Each row is a point on a tangle of strands that fork and nearly touch. The rows are in no order.
Points whose rows are less than 57.1 apart are linked; no others are. Some points are linked to none.
(696): [ 20  -2   2  10  14 -12 -22 -22 -16 -13 -12 -12  -6 -14  -4 -12  12  -8
  20 -10  -9 -19  38   4  45  -6  -3 -39 -23   2  -3]
(1714): [ 11 -28  -1  19  -2  -5   0  32   7   8 -18 -16 -13 -18 -12  -3   6   1
  10  10  15  12 -30  -4 -16   1  11  13   3   7 -25]
(1547): [ -6  29 -18 -11  28  26   2 -12  -3  28  41 -14  21  25   6  11   5 -20
   7 -34  -4   6  29  -6 -13  -2 -16 -24 -14 -23  -3]
(669): [  3 -26   0  -1 -19  -4  14  17 -20  22 -14   6   8  24 -15  -9  -1  30
 -10   9 -25   7   8 -11  -2 -25  25  10  21   4  35]
(1103): [  3  11 -14  15  13  -3 -27 -21  33 -36  11  22  -8 -29  26  10  23 -33
   2  11  16 -22 -30  18  -4  25  -4  -7  32  10 -27]
(439): [ 15 -35  -8  -1 -13   4  12   3 -22  19 -13 -15  18  -2  -2 -13  12  16
  13   6 -29 -11  26  -4  25 -20   1 -22   4   6  24]
(1352): [-11  13 -20 -35   3  11  17   9 -15  26  22 -20  26  25   0   7   1  12
 -18 -26  -2  25   6  -8  -9  -8  -7  11   2  -6   7]
(903): [-22  12   8 -26  -2   6  14   4  24 -16   5  13 -19 -12  19  45   9  -4
 -21  22  36 -11 -34  -5  -7  30   9  10   3   1  -4]
(604): [  2 -31  13   1 -19 -10  22  16 -15   6  31 -15  23  20 -19 -36 -15  24
   3   9  10  44  14 -20 -26   2  -4  59  22  11   4]
(3): [ -8  26   4 -28  16 -14 -13 -28  -9 -21 -35   9 -18 -18   9  -7   2  -6
   1 -15 -11 -19  29 -11   1 -14  -2  -7   7  -2  27]
(1702): [ 10 -15  -1   9  12 -11 -28 -11  14 -35 -13  10 -33 -40  16  16  20   9
  10   3   0 -40  -2 -17  19  15  29 -13  14  10 -28]
(1479): [  8 -49  -5  22 -16   1  19  31 -11  17  -3 -24  11  11 -25 -22  -2  12
  13   8  -6  22  -2  -4  -7   1  -2  20  11   7  -3]
(1585): [-13  43   1 -29   6  -4  -2 -12 -14 -15  -9  29  -3   4  22   8 -21 -14
 -17  -2  13   0  -9  21 -12  11  -7  10  11   0  22]
(1489): [  8 -15  18  16 -22 -16   1  18 -12 -13 -33  10 -15  -1  -6   3 -13  -5
   6  27   9   2 -35  19 -10   0  28  14  -2  21   3]
(147): [-12  38  16 -20   0  -6   3 -17   7 -21 -10  32 -15  -6  16  10 -15 -11
 -20   9  14  -8 -10  15   2  10 -15  -1   0  -5  11]
(185): [ 14  -6   5  34   1   6 -13   4  18  -3   0  13  -1 -11  -5   5  -1  -8
  -2   6   1 -12 -32  12   4   3   1  -9 -16  -9 -32]
(586): [-25  35   4  -4  34  37 -18 -20  15  -4  14   1  -4  -2  10  33  21 -31
  -2  -5  18 -10   1  21 -25  12  14 -19  -2 -10  -8]
(469): [-11  23  10   3  27  -7 -44 -44   9 -33   0   2 -20 -28   5 -24  15 -15
  24 -20  -6 -25  61  -2  -1  -7   0 -28  -3  -8   4]
(1355): [ 21 -19 -13  16 -15  -6   4   6 -40   6  -7 -14  14  14 -10 -17 -11  -1
  12  -3 -15   3  22  19  32   1 -14 -14  -6   1   7]
(981): [ 15 -32  -5  20  -8   4   1  15 -35   5 -21  -9   3  15 -11  -8  -3   3
  13   7  -4  -2   9  22  27  -1   9 -24  -8   0   9]
(1476): [ -5  17  12  -9   7 -10 -13 -33   6  -5  -9   8  -8  -6   0 -14  -5   4
   7  -3 -21 -28  49 -22  19 -20 -12 -25 -18  -9  27]
(105): [ -6 -25  10 -27 -11  -8  25   8  10  14   8   0 -11   1  -5  11  -6  19
 -19   8  23  17 -10 -33 -16   7  -5  27  -2   4   5]
(899): [ -5  11  14  15  10  25 -20 -14   0  10  -5  29   2   3  -5   3  -9  -3
  -3   2 -14 -26  16   8   0 -19  19 -18 -21 -15  19]
(359): [-10  32  -3 -20  13   0 -18 -11 -22 -17 -29  19  -7 -11  15   2  -7 -11
  -7 -13 -12 -13  10   8 -16  -9   9   0  18   3  26]
(1628): [  2  10 -13  -7  -8   6  10  22 -12  17  28  -4  29  38  -4 -15 -22  13
 -14 -26  -5  36  -9   7 -18   8 -19  25  16  -7   0]
(1113): [-12 -33   8  18 -26  12  18  29  17  18   0   5 -11  10 -12  16  -3  25
 -18  25  -2  -3 -25 -15  -5  -7  18  13  -4  -3  14]
(1588): [ -2   2  11   5  17  -7 -50 -43  18 -46 -10  15 -32 -35   1   0  19   1
  18  -3 -13 -37  32  -2  21   5  15 -29   4   4 -13]
(1664): [  0  -3   7   2  -8   5  -1  13 -17   4 -28  13   0   4  -8   2  -6   5
  -9   5  -8  -5 -15   3  -9 -16  27   5   4   6  17]
(251): [-26  35  -6 -28  18  15  14  18  -9  20   9 -15  14  17   2  34  10 -17
  -7  -9  14  31 -19  12 -26  15   8   0   9  -5 -16]
(636): [ 27  -7  -1  20  18   1 -27 -31   2  -6   3  -4  -9 -14  -2 -11  15 -13
  25 -17 -10 -19  28  -2  27  -5  -9 -39 -19  -4 -21]
(1421): [-34  22   1  -6   2  16  20  30  27  10  13 -21   1  15   1  35  12 -13
 -12  15  25  27 -39  16 -13  27   7  10 -18  -5 -29]
(1690): [ -8  13  17  -3  16  -6 -36 -47  39 -39   6  22 -33 -30   7   8  10   9
   2  -3  -6 -36  32 -14  26  10   4 -19  -2  -5 -13]
(595): [ -4   1  16   7  -1  12  -1  -9  19  -6  -4  27 -10   0   3  27  -7   5
 -19  18   2 -23 -19   1   3  -2  17  -3 -18  -8   5]
(905): [-10  -1   9  18 -18  -8   2  27  16 -13 -12  -4  -8 -11   6  -2  -9 -10
   4  28  27  14 -48  14 -37   2  12  43   7  16 -11]
(901): [ 13   8   2   6  25   3 -30 -23   3 -16  -8   8 -12 -25  10  -2  15 -28
   8 -19   3 -15 -11   9  -3   1  -2 -14  13   2 -20]
(384): [ -1 -23   8  10  -9   8   5  25   0  18 -20  12  -4  -1 -10  10  -6  22
  -8  20  -9  -8 -20 -12  -6 -15  26   4   0   4  16]
(672): [ 15 -22   1  10   2   2   2  12   2   8 -11  -7  -5 -12 -16  -3   5   2
  -4  -1   3   0 -17  -8  -6  -5  -3   1  -4  -2 -17]
(722): [ -2 -17  12   5 -18  -8  16  26  33  -1  21   8 -15 -10   3  19  -8  12
 -14  15  25  -1 -38 -15  -9  25   0  26 -14  -3 -15]
(1570): [ -8  25  11   9  28  11 -37 -46  23 -24  19  17 -20 -16   4 -13   7 -19
  13 -23   6 -19  44   2  -3  -1  -3 -22 -14  -8  -8]
(463): [ -8  -2  -1  22  -1  -7   3  25  38 -17  10   2 -16 -23  17  18   6  -5
  -4  22  24  -4 -55   9 -19  16  16  29  -5   0 -27]
(1550): [ -2  20  10 -24 -12 -23  17 -21   1   1  -6  21  -9  10  -2 -12 -22  13
  -9  -5 -10 -10  23 -19  29  -1 -31 -11 -13  -7  24]
(1192): [ 19 -29   4  12  -9  -7  -2   7 -20   4 -26   2  -9  -2 -10   5   3   4
  10  13  -4 -11   2   9  32   1  15 -20 -19   6   0]
(665): [  0  17  11 -30   9  -2   8 -19  18 -11  15  15 -10 -14  12   7  -5   1
 -16 -10  26  -3 -11 -13  13  21 -27 -10 -11  -4 -13]
(446): [ 17   7 -15 -10   0  -3  13  11 -16  10  19  -3  27  25   5 -23 -24   7
  -6 -30 -14  22   5   1  -3   5 -33  13   3 -12   0]
(1055): [-15  12  -2  27 -16  15   0  38   8  11   4  -4  19  28 -12  -9 -22   2
 -13   5  -5  29 -29  25 -23  -9   7  19   1  -1 -12]
(1720): [ 17 -10   3  12  -5 -33 -13 -19   1 -29 -11  18 -27 -27   4  14   6   2
   9   6   5 -18  -8  -5  38  18  11 -14  -6  19 -26]
(1110): [ 10  11   5  23  25  -3 -40 -33  10 -30  -2  15 -16 -24   4  -7  21 -30
  22  -9  -3 -24  10  17   6   9   6 -28   8   5 -26]
(85): [ 20 -24  -4  15 -16 -13  16  15 -29   6   0  -6  17  17 -12 -24 -10   0
   5  -5  -8  17  -1  17  16   7 -18   1  -3   3 -10]
(832): [  1  35   4  10  15 -21 -31 -30 -18 -32 -18  13 -10 -17   3 -16 -11 -19
  20 -13  -4 -10  25  14  20   3 -10 -20  -9  -9   2]
(1451): [-41  13   6 -11 -16  13  18  33   4  20  19  -4  16  38 -15  25   5  16
 -26  13  19  35 -21   8 -13  10  15  19  -1   8   4]
(1563): [  1 -11 -15 -26   1  12  27  12   0  29  18 -29  24  16  -7  -1   5  16
 -12 -13   4  16   1 -18 -11 -14 -15  13   7  -1  -1]
(145): [-10  24  16 -26  15   7  -5 -35  30 -21  23  22 -18 -13  12  17   2  -3
 -12  -3  21 -17   2  -7  15  25 -16 -14 -11  -9 -18]
(1117): [ -4  20  -7 -35   1   4  14   1 -17  16  12   3  15  19   4   4 -14  13
 -18 -18  -2  13   9  -8  -3  -4 -17   6  -2  -7  16]
(1580): [-17  26   0 -13  11   8 -15 -30  -3   7   6  10   2   7   6  -4 -12   9
  -1 -11 -19 -20  56 -25   6 -23   0 -20 -23 -16  41]
(162): [  3   5  11   4 -13 -22  -5   5 -26 -22 -39  23 -17   0  -3   2 -16 -14
   5  23   5  -2 -18  18   3   1  20   9   5  16   5]
(502): [ 22  -2   3 -14  -7 -31   8  -7 -26  -8 -31  -2  -9  -9  -7 -13  -6   6
   8  -4  -2  -3  26  -3  30  -7  -6   3  -5   6  16]
(751): [ 11  -4 -14  16   8 -11 -17  -2  16 -22 -11   5 -13 -34  18   9  25 -28
   9   7  19 -12 -44  11 -10  19   2   3  31  10 -27]
(1629): [  5   0  -3  22 -13   1  -1  37 -17   7 -17  -4  18  20 -15 -18 -18   4
   2   0  -9  26 -22  20 -19 -11  14  20   8  12  -8]
(1559): [  1  15  -1  -7   7   2 -17   0 -23   1 -25  13   5  -2   1   4  -6  -4
 -10  -9 -15  -9   5   3 -13 -21  15  -5   2  -2  19]
(790): [ 21 -32  -6  -1  -3   0   5  -3   4   8  -5  -9  -3 -15  -8  -7   4  14
  -1  -1  -6 -20  -2 -23  16  -5  -8 -10 -10   0 -13]
(824): [ 20 -35   1 -21 -19 -23  31   3 -20   7 -17 -11  11   7  -8 -18  -1  19
  -2  11 -12  11  24 -23  11 -20  -3  29  10  14  21]
(982): [  3   3 -20  12   9  21  -4   2 -12  25  14  -8  24  11  -4 -13  -7   0
   0 -21 -23  -2  11   4  -8 -19 -13 -17  -3 -17   8]
(435): [ -7  38  -1 -12  10   9  -4  -2  -3  -3  12  10   4   9  12   9  -8 -24
 -12 -13  16   7 -20  21 -24   4  -6  -1   1  -7  -5]
(88): [-36   3  -5  -6 -23  20  20  31   6  26  38 -12  21  44 -20   4   0  30
 -24   5   6  43  -9   3  -8  14  -2  18  14  -4   7]
(1369): [ 11  14  10 -23   1 -43   1 -20 -12 -21 -43  -8 -21 -15   0  -7   6   3
  13   2 -13 -12  36 -18  33 -16  -8  -7   5   9  25]
(1132): [-32  39 -10 -19   7  12  16  32   4  11   8 -16  11  26   8  24   7 -18
  -5   1  22  41 -33  23 -37  20  14  17  16   3 -17]
(300): [  7 -11  13  -4 -13 -26   9   7   4 -18  -9  21 -16 -18   2  -4 -10  -2
  -6  13  29   4 -30  -3  -4  13  -1  22   1  13 -11]
(138): [ 15   5 -12 -25  -2 -11   5  -8 -19   8 -13 -11  20  -2   6 -14  -5  12
  -1 -11 -31 -10  39 -16  11 -31 -15   2  -9  -4  24]
(1288): [ -4 -31 -17  -4 -14  18  28  19   5  29  21 -33  20   7 -10 -13   8  29
 -10  -4  -3  24  -1 -19 -10 -16 -11  14  21  -1  12]
(597): [ 13 -30  13 -12  -9 -33  18   2   3 -11  -5   5 -23 -22  -5  -9  -8   9
   3  11  26  10 -16 -23  -8  11  -2  37   1  14  -6]
(546): [  1   5   0  19   4   0  -7   6  36 -21  12  17  -8 -23  15  21   6 -15
  -8  22  16 -15 -52  11  -7   9   9   3  -8  -3 -29]
(1115): [  2  11   7  30   9  22 -15   7  30  -9   1   5   0  -6   8  20   2 -15
  -2  16   3 -13 -42  24  -9  -4  16  -8 -17  -9 -23]
(259): [ 19 -28 -22  13  -6   5  16  20 -25  23  -2 -29  29  13  -9 -22   5  12
  12  -7 -24  14   8   9   4 -18  -7  -2  14   2   2]
(644): [ -5  25  18 -22  -1 -21   8 -26   7 -13  -7  32 -17  -1   5  -2 -22   1
 -17  -3   9  -5   2  -3  17   6 -25  -2  -7  -8  14]
(690): [-28 -18   0  25 -25  12  12  29   8  21  33 -25  18  30 -27 -30  -1  31
  -5   6  10  50   0  -9 -24   4   5  54  31  10   9]
(579): [ -1  11  -3 -26   5  -6   5  -5  -3  -7  -7   6  -6 -15   7   1  -3  -7
 -12  -7  24   5 -20  -5 -17   3 -16  12  13   5  -7]
(859): [ -6 -29  17  -9 -19 -13  25  24  23   7  20   3 -24  -5  -5  13 -13  22
 -11  17  24   5 -19 -28 -20  17   6  39  -4   5   3]
(192): [-19  12  15 -11  -3  17   7   3  10   5   6  19  -1  18   1  35  -4   5
 -29  17  11  -8 -20   2   0   3  13  -1 -20  -5   7]
(593): [  7  -2   4  -8  -1 -10  -3 -10   7 -15 -11  11 -20 -24   6   9   2  -3
 -12   2  20 -12 -20 -11  -2   6  -8   4   6   6  -8]
(1374): [-31  41   5 -38   9  14  12  -6 -14  -3   7  13   4  12  14  34  -3 -17
 -17   5  28   8  -6  18 -11  27   4  -1   5   1   6]
(789): [-25  49  -1 -41   5   1   1  -9 -23  -2   8  21   4  20  14  25 -17  -1
 -19  -9   8   9   7   9 -14  14   8   2   2  -5  22]
(1221): [ -4  16  -5   4  28  23 -22 -16  17  -8  -4   0 -11 -20  15  12  17 -24
  -4  -8  10 -20 -17   6 -19   1   8 -14  15  -5 -17]
(5): [-32  37  -4  -6  -8   9   5  40   5   1   6 -14  15  32   4   4  -6  -9
  -9   1  22  52 -35  21 -46  12  15  36  20   9 -15]
(154): [ 31 -44 -16   6  -4   1   7  -7  -7   9   0 -29   8 -11   3 -11  21   4
  21   6 -13 -18  19  -5  42  -2 -17 -37  -9   4  -9]
(531): [-18  22   8  -8 -10   4   4   3   8 -23 -13  24  -3   0  18  16  -9 -18
 -17  32  17  -9 -41  27 -24   0  11  17  14   7  13]
(1282): [-13  28   4   2  30  31 -26 -14   8  -3   0  10  -2  -8   7  19  11 -16
  -4  -7   8 -20   2  14 -22  -8  17 -17  -2 -10   4]
(801): [ 31  -2 -18  -4   1 -17   9   1 -33   9  -2 -26  28   7   6 -24  -5  -7
  15 -24 -27  10  23   0  13  -9 -23   1  -2   1   0]
(321): [  6 -11 -12  29  -3 -12 -11  17  26 -23  -1  -4 -22 -38  18  12  21 -14
  11  23  18 -11 -52   5 -15  18  18  17  17   8 -33]
(978): [ 19  -3   3  18   7  -7 -13 -13   5  -4  -1  14  -6 -11  -6  -4  -5 -13
   1  -8   0 -11 -12   4  16   4 -11 -16 -12   1 -25]
(590): [-23   1 -12  27 -17  18   1  44  15  28   4 -17  18  31 -19 -15  -5  14
 -13   2  -6  42 -28   9 -23  -5   8  29  16   5  -2]
(394): [ 18  24   1  18  18 -16 -35 -29 -15 -27  -8   8 -12 -16   1 -10  10 -34
  23 -17  -2  -9  18  20  25   6  -4 -28  -5   5 -20]
(437): [-11  23 -12   0  -3   9  10  30   0  16  20  -8  24  39   2   0 -14  -2
 -11 -20   2  44 -20  12 -29  12  -5  19  13  -8 -13]
(1185): [  4   6  -9  29   5  19 -20  22 -16  19  -8   3  19  16 -11  -6 -10  -2
   6 -10 -24   7  -7  23 -12 -19  15 -15   3 -10   6]
(918): [ 14 -23  13  21 -14 -21  -8  14  -6 -18 -30  10 -25 -14   3  18   6  -9
  11  29  17 -10 -32  10   8  13  34   2  -6  20 -11]
(1449): [-14 -55  18  14 -29 -12  18  22  16  15  21 -12 -10   4 -27  -6 -13  27
   7  26  16  19  -7 -26 -27  12   8  58   8  10  11]
(372): [  2 -67  -8  16 -29   3  32  18 -20   8  12 -38   8   7 -20 -20   5  17
  24  23  -3  17  10   4   9   8  -3  11  22  12   5]
(1082): [ 14  29  -8  21  27   6 -23 -23  -7   0  14  14   2   3   4  -7 -11 -34
  15 -31 -10  -9  12  15 -13  -1  -9 -23  -5 -16 -15]
(9): [  5 -44   9   0 -27 -15  29  11 -12  17 -12   6  -4  21 -17  -9  -2  26
  -2  22 -13   8   4 -22  -7 -13  20  24  15  14  28]
(1415): [ -9  38  -5 -16  31  25  -8 -13  -5  17  24 -10   8  17  11  20   6 -24
  -1 -28   6   4   9   1 -21   5  -9 -21  -7 -18  -5]
(57): [-10  26  -2 -24  10   4   7   2   3 -11   3   9  -2  -1  17  11  -2 -23
 -14   2  32  13 -32  15 -25  13  -7  11  18   4  -1]
(69): [ -5   0   9 -19  -2  -1  13   8  26 -13  15  13 -14 -14  15  19  -1  -1
 -14  10  37  -2 -40  -3 -12  25  -1  18   1   4 -18]
(774): [  7 -26 -20  15  -2  28   8 -10 -11  23  16 -21  28  -2   1 -19   6   6
  16  -6 -35 -14  21   4  12 -16 -18 -34   5 -12  15]
(1297): [ -2 -62  14   4 -31 -15  32  14   1  14   9  -1  -8  14 -19  -8  -7  30
   3  24  -3   9   6 -27 -12   1   6  41  14  11  26]
(573): [-11  25  12 -11  15   6 -25 -45  44 -38  24  28 -27 -22  18  25   7   4
  -8  -3  10 -30  18  -7  18  22  -1 -13  -4  -7 -19]
(258): [ 12   6   4  -8   6 -22 -14 -12 -17  -6 -20 -25   1  -6   8 -17  10  -4
  25  -7 -24 -20  61  -3  42 -17  -8 -31 -22   0  18]
(1229): [  2  30  -4  24  14  19 -14  -5   4  12  15  12  13  12  -1   0 -17 -29
   4 -20  -4   0  -5  24 -20  -4  -6 -12 -14 -19 -12]
(1577): [ 31 -13  -2 -14   1 -32  12  -7 -18 -10 -22  -7  -4 -18  -5 -17   3  -2
  11  -7   6   3   3  -7  20  -3 -14   7  -1  16 -13]
(1243): [ -6 -14  11  20 -21   1  14  28  14   0   4   6   0  13 -13  -3 -18   7
 -13  18  13  11 -31   4 -10   2   1  25 -11   4  -2]
(1461): [ 13 -35  10 -18 -14 -38  31  -2  -9  -4 -10  -2  -7  -7 -10 -19  -8  13
   7  12  10  18  13 -24   0  -5  -6  35   2  14   4]
(634): [ 21  -6   3  13  -5 -24 -15 -20  -3 -17  -7  15 -13 -13 -10  -3   1  -7
   9  -2   6  -8   2   8  41  16  -9 -21 -18   5 -25]
(980): [-25  23   1  -7  18  26  12  12  31  12  21 -13  -3   4   3  49  21 -15
  -8  13  19   3 -27   9  -4  27   8  -8 -20 -13 -33]
(392): [ -9  23  -1   2   5  17   0  15   5   8  10   1  10  14   1  12  -9 -12
 -17  -2  12  16 -34  14 -19   0   0   5  -7  -7 -14]
(834): [ -4  16   8  -3  -9  -9  -7 -10  -7 -22 -30  27 -12 -10  14   4  -9 -20
  -4  19   8 -16 -29  19 -10   5   9  11  17  11  13]
(448): [  4  36  -9   7  20 -12 -26 -19 -20 -12  -5  -2   6 -12  12 -21  -7 -10
  20 -27 -23 -14  52  -6   5 -13  -9 -14 -19 -19  16]
(897): [ 11 -12  -5 -29 -17 -18  28  -5 -15  15 -12 -10  21  13   8 -19  -2  25
  -5   0 -34   0  34 -20  12 -25  -9  15   7   5  37]
(527): [ 13   5   7  16  27   8 -32 -42  24 -12  21   1 -11 -13  -3 -19  12 -17
  24 -30 -10 -23  46  -9   8  -8  -4 -32 -18  -9 -19]
(944): [  8  -5  -4   8  15 -19 -40 -25  16 -46  -7  15 -24 -41  17  12  27  -1
  11  -1  -1 -26   6  -5  26  22  15 -17  31  19 -31]
(1503): [ 14 -12  -2  -1   5   1  -7  -2 -28  10 -22 -12   9  -2   0 -13  10   7
  20  -2 -29 -21  44  -7  32 -19   4 -30 -18  -2  25]
(497): [  0   7  19  17   4  14 -17 -15   5  -6 -14  35 -10 -10  -2  10  -4  -9
  -5  13  -8 -27  -2  16   5  -8  17 -11 -19  -6   7]
(1412): [ -6   1  -3  10  -7  19   9  19   9  22  17  -2  13  18 -10   2 -11   7
 -19  -4   8  16 -20   7  -4   3 -13  -2  -4  -9  -6]
(804): [ 16 -17   2  21  -7 -24 -12   6   6 -27 -10  18 -24 -32  12  13   8  -8
   3  18  10 -18 -31   2  14  18  22   2   1  18 -28]
(1663): [ 36  -9  -8 -17   8 -25  15   2 -28   1 -22 -31   9  -6   5 -20  10  -8
  15 -12 -10   8  25  -2  18 -10 -16   4  -5  10  -7]
(1595): [ 14 -21  14 -14  -3 -18   9  -7  -8   5 -37   7 -20  -7  -1   3   5  16
  -3   9 -14 -18   8 -29  15 -19  11  -3   0   8  17]
(1493): [ 11 -68  -6  16 -32  -6  34  11 -22  10  -2 -19   0   0 -13  -9   7  22
  14  24  -3   5   9  -4  24   5  -1  -3  10   9  11]
(627): [-44  18  13 -12  -7   9  24  41  14  12  16 -13  13  27 -11  27   8   5
 -11  20  28  40 -31  10 -17  31  11  23  -9   8 -11]
(1597): [ -3 -14  -1  26  -6 -10   2  40  23   0 -11 -16 -13 -11  -5  -4   5 -10
  14  16  19  25 -45   4 -32   5  14  37   5  10 -28]
(881): [  0  21 -20  -1  14  20   1  -3  -5  24  29  -5  27  25   2   1 -14  -4
  -7 -28 -10   8   8   7  -9  -4 -20 -11  -7 -23   1]
(1605): [ 37 -40 -12   4 -15 -31  10  -3 -11  -7  -4 -20 -12  -5  -3   0  20   6
  20   7  21   8  17  -5  54  14  -8 -15 -18  19 -17]
(1022): [-18 -42  12  23 -31   0  14  28   5  18  17 -16   8  23 -34 -25  -9  28
   4  17   5  36  -4 -17 -23   4  14  54  24  12  18]
(1338): [-25  40  -5 -23  31  25   5  -4  -7  14  18  -6   8  11   4  34  15 -32
   1 -10  16  13  -1  13 -19  25   7 -18  -4  -7 -18]
(1391): [ -2 -17   6 -23  -7  -8  19  -6   7   4 -19  13 -19  -4  -3  14  -3  15
 -20   5   0 -11  -5 -30   0 -11   8  13   0   7  15]
(823): [ 16 -37 -13  14  -4  19   5  -9   2  18   5 -21  16 -13   1 -15  16  12
  19   0 -28 -25  15  -8  24 -12 -18 -33  -2  -6  -3]
(945): [ -4  -1 -17  16  -3  28  -6  16 -13  28  14   3  26  14  -9  -4  -5  18
  -7  -9 -26  -2   8  13  -5 -21   7 -18   3 -12  26]
(1309): [-23 -45  -3  22 -33  17  22  27  13  28  12  -8   4   9 -18  -3  -4  38
 -12  24  -6   9 -14 -12  -4  -7   4  16  16  -1  20]
(612): [  2  23   1 -42  11 -11   8 -20  10   2   9   1  -1  -7  12 -10 -10   3
 -11 -18   9   0  11 -22  14   5 -36  -7 -11  -5  -2]
(932): [  5  21 -14 -10   5 -10 -13 -13 -18   3   0 -13  20  -3  12 -20  -7   0
   9 -25 -33 -16  51 -12   9 -22 -19  -9 -20 -15  26]
(1197): [ 22   4  -6  -1  21  -1 -10 -12 -11   7 -10 -12   8  -5   4 -14   6 -13
  10 -24 -16 -10  14  -3   6 -15 -13 -17  -7  -1  -6]
(1307): [-26  23   5 -35  15  17   9  -9   7  -8   8   6  -9  -7  16  41  22 -14
 -18  10  35  -9 -13   7  -8  28   5  -6   5   2  -6]
(934): [  0  16   0  12  21  30 -13 -29  18  14  38  10   6   8   2  -1  -7 -13
   8 -22   0 -18  31   1   0  -2 -15 -27 -28 -21  -2]
(1152): [-13  28  -8 -45   0   0  13 -17  -7  13  17   0  16  19   6   3 -13  15
 -17 -16  -5   1  35 -20  11  -7 -22  -8 -14 -10  31]
(169): [  0  24  -6  20  23  33  -9 -16  20  22  32   7  10  15  -3   9  -3 -23
   2 -15   3  -1   9  16 -13  -3  -9 -23 -22 -25  -9]
(846): [ 13  -6  15  22   4   1 -20   1 -10 -11 -26  18  -8  -8  -5   6  -1  -5
   6  14  -5 -18  -8  16  14  -6  24 -23 -12   1  -5]
(1694): [  0  10   6 -19  -9 -19   8 -26   5   4 -11   7  -4   5  -1 -11 -14  14
  -2  -1 -29 -22  46 -25  34 -21 -26 -18 -11  -9  34]
(668): [  3  38 -12  15  27   1 -27 -24 -19  -7   8  14   3  -4  15 -17 -17 -25
  19 -30 -12  -8  35   9 -10   0 -13 -13 -17 -19   4]
(1225): [  9  -8  13  -3  20  -4 -37 -23   8 -26 -19  -3 -20 -27   5  -5  22   0
  18  -9 -16 -28  34 -14  24  -8  14 -32  -9   2  -7]
(1397): [-12  21  -4   8  -9   7   4  36   4  10  15 -18  17  44  -5 -13 -15   2
  -3 -12   8  56 -25   7 -38   6   4  44  22   9 -17]
(1186): [ 14 -27   1 -14  -6   3   9   2 -13  18 -23  -3   5  -3  -5  -1   8  16
  -1   5 -24 -16  15 -22  11 -24   6  -7   2   6  26]
(444): [  3  22   2 -23   4 -29   0 -20 -13  -8 -36  -1  -7  -5   4  -4  -4   3
   3  -9 -29 -14  40 -24  15 -23  -2   0   4   0  35]
(557): [ 34 -53 -16   8  -9 -10  19   1 -13   8   5 -31   4  -6   0 -10  23   9
  26   7   1   4  12  -1  36   6 -15 -15  -8   9 -14]
(1536): [ 25   9 -22   3   0 -13   0   9 -35   9  10 -10  28  18   9 -22 -19  -5
  14 -33 -31  15  12  10  -4  -2 -24   6   3 -14  -2]
(458): [  7 -25 -27  10 -12  16  13   8 -20  25  17 -32  36   6   3 -23   9  17
   8  -7 -41   5  14   6   2 -20 -12  -9  20  -5  20]
(1472): [ 10   0  -8   7  20  -9 -32 -31  25 -39   4  21 -18 -37  20   6  23 -15
   3  -4   9 -24 -16   2  11  18  -1 -10  30  15 -30]
(447): [ 26 -49 -18  18 -11  -1  23  25 -18  21  -3 -39  16   3 -14 -20  15   3
  19   0  -4  25   5   2   6  -7  -5  -2  11   4 -10]
(276): [-19  34   4   5  24  34  -7  -1  30   1  13  -3   0   3   9  37  17 -24
  -5   8  13  -1 -27  25 -18   9  12 -11 -14 -15 -25]
(1270): [-11   5   4   0 -12  -5   2  11  18 -25  -9  11  -4 -14  23   6  -2 -16
  -5  31  31  -4 -54  23 -30  13   9  27  23  16  -4]
(728): [  9 -46  -4   6 -26  -4  21   6  -4  13  -4  -4   3  -6 -16  -7  -1  21
   3  15 -10  -7  -1 -16  13  -2  -8   1   0   2   7]
(1648): [  2   5  17  -3  12 -14 -40 -33   7 -29 -16 -11 -15 -21  -1 -16  20  -4
  31 -11 -20 -29  60 -17  31 -13   0 -38 -18   0   6]
(24): [-32  14   9  -3  -7  18  15  23  17  11   5   5   4  25  -2  32  -4   6
 -27  21   8  15 -33  10 -14  -2  20  13  -8   0   3]
(1135): [  1  -9   7 -45  -5  -7  32  -5   1  12   0   1  -7   7   0   6  -6  19
 -19   2  10   7   3 -34  -6  -8  -8  15   1   7  18]
(204): [ -6  17   2   8  11  14 -18 -19 -15  10   5  21   9   7  -6  -3 -10   2
  -2 -13 -23 -20  41  -6  -1 -18  12 -25 -19 -17  37]
(633): [-35  -4 -13  18 -23  23  11  37  18  24  28 -22  17  38 -21 -13   4  27
 -18   8   4  52 -11   4 -17   4  10  36  24   6   5]
(1681): [ 13   1 -13  14   1   7 -10  29 -31   8 -19 -11  15  14  -7 -11  -9   1
   8 -11 -20  18 -12  17 -17 -16  20   4  11   4  -1]
(961): [-22 -42 -15  20 -30  19  26  22   6  23  18 -23  17   6 -18 -19   7  37
  -5  13  -9  30  -6  -3  -9 -10  -2  18  31   4  19]
(701): [-16  29  19 -14  17 -15 -35 -46  14 -41 -11 -12 -24 -25   2 -17  10  -3
  21  -8 -18 -28  65 -22  10 -16  -1 -23  -9  -9  17]
(841): [  6 -13  -7  18 -15  10  15  13  -8  17  12  -6  18  19 -16 -20 -15   7
  -6  -1 -10  11 -11   9  -1  -5 -18   4   6  -7  -7]

Follow the links from the first point to the second, and from the first to the third. Name the last point that the two ways share.
(57), (9), (1374): (497)
(899), (1282), (690): (1451)
(901), (251), (435): (1451)
(138), (1585), (1421): (497)
(1629), (1282), (9): (633)
(881), (846), (669): (633)

A fork is a point with three links. Follow the links from the first point to the second and name the forks in between, in order.
(841), (945): (497) > (1451) > (633)
(669), (593): (633) > (1451) > (497)
(192), (1186): (497)
(980), (147): (1451) > (497)
(593), (88): (497) > (1451)
(502), (1451): (633)
(24), (1369): (1451) > (633)
(1397), (627): (633) > (1451)
(901), (497): (1451)

A fork is a point with three links, a tip a point with one. Leave the first point through the second and follow the links. Name the first fork or tip that comes.
(804), (1720): (1702)
(147), (644): (497)
(446), (1536): (1152)
(1135), (1391): (612)
(579), (593): (934)
(832), (394): (1451)
(1597), (1714): (1605)
(801), (1536): (633)
